Points on a hilly landscape, in no order, each with its height.
A climber steps from a point to whichever of its 3 nearest points has the largest rise for the distance, and stops where none of them is higher. Distance is the straight distance between rows; heights are no part of it.
pilo: [125 142 131 121 137 105 122  82 131 138 121 127 123]  h=18.2
bele: [ 90 133 122 116 115 167 194 204 115 141 167  85 101]  h=2.9
vobif: [118 118 163 133 166 169 140 166 115 114 145 150 159]  h=11.5
vos: [133 113 109 124 139  79  78  80 120 113 109 120 131]  h=53.2
nenu: [117 182 123 110 102 117 190 139 130 144 154 108 101]  h=69.4
Kezin: [121 157 123 134  91 182 212 202 132 147 165  94  95]  h=6.3
Lut: [158  76 155 159 140 158  65 119 144 139  80 186 152]  h=70.6
tuze: [131 170 114 106 141  68 124  86 146 133  88 139 132]  h=77.5
Zulo: [148  74 117 149 132 122  55  96 120 114 117 131 143]  h=64.6
makos: [ 94 151 117 105 114 128 181 159 114 134 160  98 100]  h=35.6
gib: [164  80  96 145 115  92  32  84 141 113  77 126 120]  h=60.7
Zol: [112 106 139 133 151 140 111 122 106 115 148 126 148]  h=46.5
Vogop: [143  87 113 140 135 105  62  85 121 114 113 126 135]  h=60.9
Vozip: [154  67 140 156 135 145  51 111 136 127  98 163 147]  h=70.1
guze: [134 174 115 134  75 169 216 188 132 151 160  91  85]  h=6.2
rig: [132  87 145 143 149 147  92 119 113 117 134 143 154]  h=50.1
tarug: [116 152 142 122 129 145 162 115 122 136 154 118 122]  h=12.8
bamin: [152 102  92 136 129  71  51  83 133 107  80 124 128]  h=54.7
bebef: [115 130 133 124 138 127 132  99 117 133 142 119 130]  h=21.3
nogom: [124 162 142 131 106 190 202 177 135 140 166 109 115]  h=6.7
geva: [163  53 119 162 119 139  30 119 141 116  93 159 141]  h=69.6
fil: [ 88 126 123 108 128 138 161 153 102 122 167  98 119]  h=0.7
lotef: [124 178 123 105 132  85 154  97 142 139 121 128 121]  h=71.3
kod: [ 93 166  87  85 105  69 196 203 120 130 133 102  98]  h=61.4
Ruzut: [152  95  95 135 131  74  59  93 119  91 109 111 132]  h=49.4
zazo: [105 161 103 110  94 123 206 191 120 149 154  87  78]  h=54.2
Nelem: [130 184 117 126  80 144 209 167 136 147 157  98  88]  h=6.1
riru: [178  55  94 160 103 114  19 108 150 103  93 129 125]  h=66.2
Deku: [157  74 130 150 122 139  49  84 145 145  78 155 126]  h=70.2
Mobev: [140  95 145 145 140 139  86  86 133 139 109 144 141]  h=62.3
kuvo: [119 151 142 133 116 196 205 198 134 134 164 111 121]  h=6.6
Zun: [135 174 131 145  84 203 210 192 144 138 164 109 108]  h=6.5
mon: [127 152 162 135 129 172 166 118 137 141 154 132 139]  h=8.4
vubik: [135 129 172 142 150 172 140 124 134 133 134 150 155]  h=74.2
febap: [101 129 145 120 140 163 156 147 112 126 163 119 136]  h=10.5
pog: [112 124 115 116 137  97 114 101 104 107 139 109 128]  h=57.6
Pur: [110 182 106 101  99 102 199 167 128 145 150 104  95]  h=65.6
sonof: [111 193  90  86 101  70 203 190 134 141 135 118 106]  h=63.0
lomit: [148  66 134 156 144 144  57 122 120 110 114 157 160]  h=69.0
pef: [115 108 150 134 160 160 126 154 105 110 150 139 159]  h=11.9
fel: [122 141 168 135 145 183 170 163 128 126 153 140 151]  h=11.1
gami: [126 206  96  92  97  79 207 176 144 144 130 128 109]  h=62.4
sedo: [123 155 116 110 142  73 122  85 138 128  99 131 127]  h=73.5
res: [102 112 138 122 146 149 134 142  99 113 158 116 139]  h=22.6
nuki: [109 160 116 104 133  84 145 107 119 125 134 117 121]  h=63.4
Didor: [146  86 164 153 164 150  81 148 123 114 112 177 169]  h=66.0
nar: [123 106 131 135 140 122  97  95 114 123 131 127 137]  h=55.1
Mizi: [133  86 122 141 142 124  78 102 109 112 133 128 147]  h=56.8
gariz: [134 179 134 138  87 185 208 171 138 143 164 103 103]  h=6.4
pasuz: [ 96 130 133 115 131 162 171 173 110 127 169 104 118]  h=10.9
vap: [122 174 107  97 142  62 136 100 139 122 105 136 134]  h=82.1
nebe: [146 122 103 123 135  67  72  73 140 121  75 133 130]  h=60.0
Zanol: [131 145 116 115 142  70  99  76 142 130  84 133 130]  h=66.6
tuvob: [ 98 134 145 121 131 182 186 194 119 129 166 113 127]  h=5.9
gal: [165  53 136 168 137 139  36 156 141 101  93 185 160]  h=67.1
pas: [141  87 157 151 168 142  83 159 114 100 120 174 168]  h=65.7
duko: [117 181 114  96 130  72 162 120 136 130 124 127 122]  h=66.7
Tipet: [ 99 171 108  93 117  87 179 152 121 131 146 106 104]  h=64.3
sadup: [142 107 118 136 131 101  69  72 135 133  89 133 122]  h=56.2
radut: [128 163 153 133 119 183 187 145 137 137 160 122 129]  h=7.9
bozu: [140  99 169 149 160 159 101 122 131 129 114 169 161]  h=66.1
kib: [148 116 180 149 146 171 124 108 144 142 110 164 154]  h=68.5
pidan: [113 134 104 107 139  69 114 105 112 105 125 115 131]  h=82.3
duvef: [160  66 112 155 119 128  33  96 143 130  85 145 128]  h=69.5
Lan: [155 118 101 125 131  67  60  77 149 127  50 136 123]  h=57.0
kep: [159  75 149 156 131 163  61  98 151 151  73 179 138]  h=71.0
sesar: [122 121 159 136 148 161 136 121 122 131 145 138 149]  h=67.8
Vugom: [126 156 145 127 128 136 154  94 136 143 140 123 122]  h=16.3
Foneb: [172  43 116 166 113 139  23 136 145 102  98 156 145]  h=68.8
Zudo: [107 153 133 116 115 152 187 155 123 139 165 105 112]  h=24.2
Vonap: [152  98 158 150 140 155  95  82 149 154  92 159 138]  h=64.1
Luz: [124 163 148 128 120 160 176 126 133 141 158 119 123]  h=10.1
buk: [126 188 120 106 110 107 184 126 137 144 142 120 107]  h=66.3
libe: [ 94 138 106 101 128  88 142 129  98 106 147 101 118]  h=48.4
Gem: [103 133 129 113 134 122 141 120 106 124 152 110 126]  h=30.0
zadag: [133 131 145 133 136 127 121  71 138 148 114 131 125]  h=16.2
sete: [ 93 163  95  84 121  67 166 157 113 116 136 108 115]  h=61.9

Where does a climber stop that starts at each point below?
Didor | kep
fel | vubik
Lan | vap
nar | kep
pilo | vap
bozu | vubik
duvef | kep
sonof | nenu
Kezin | nogom
Foneb | kep
guze | nogom
kod | nenu
gami | nenu
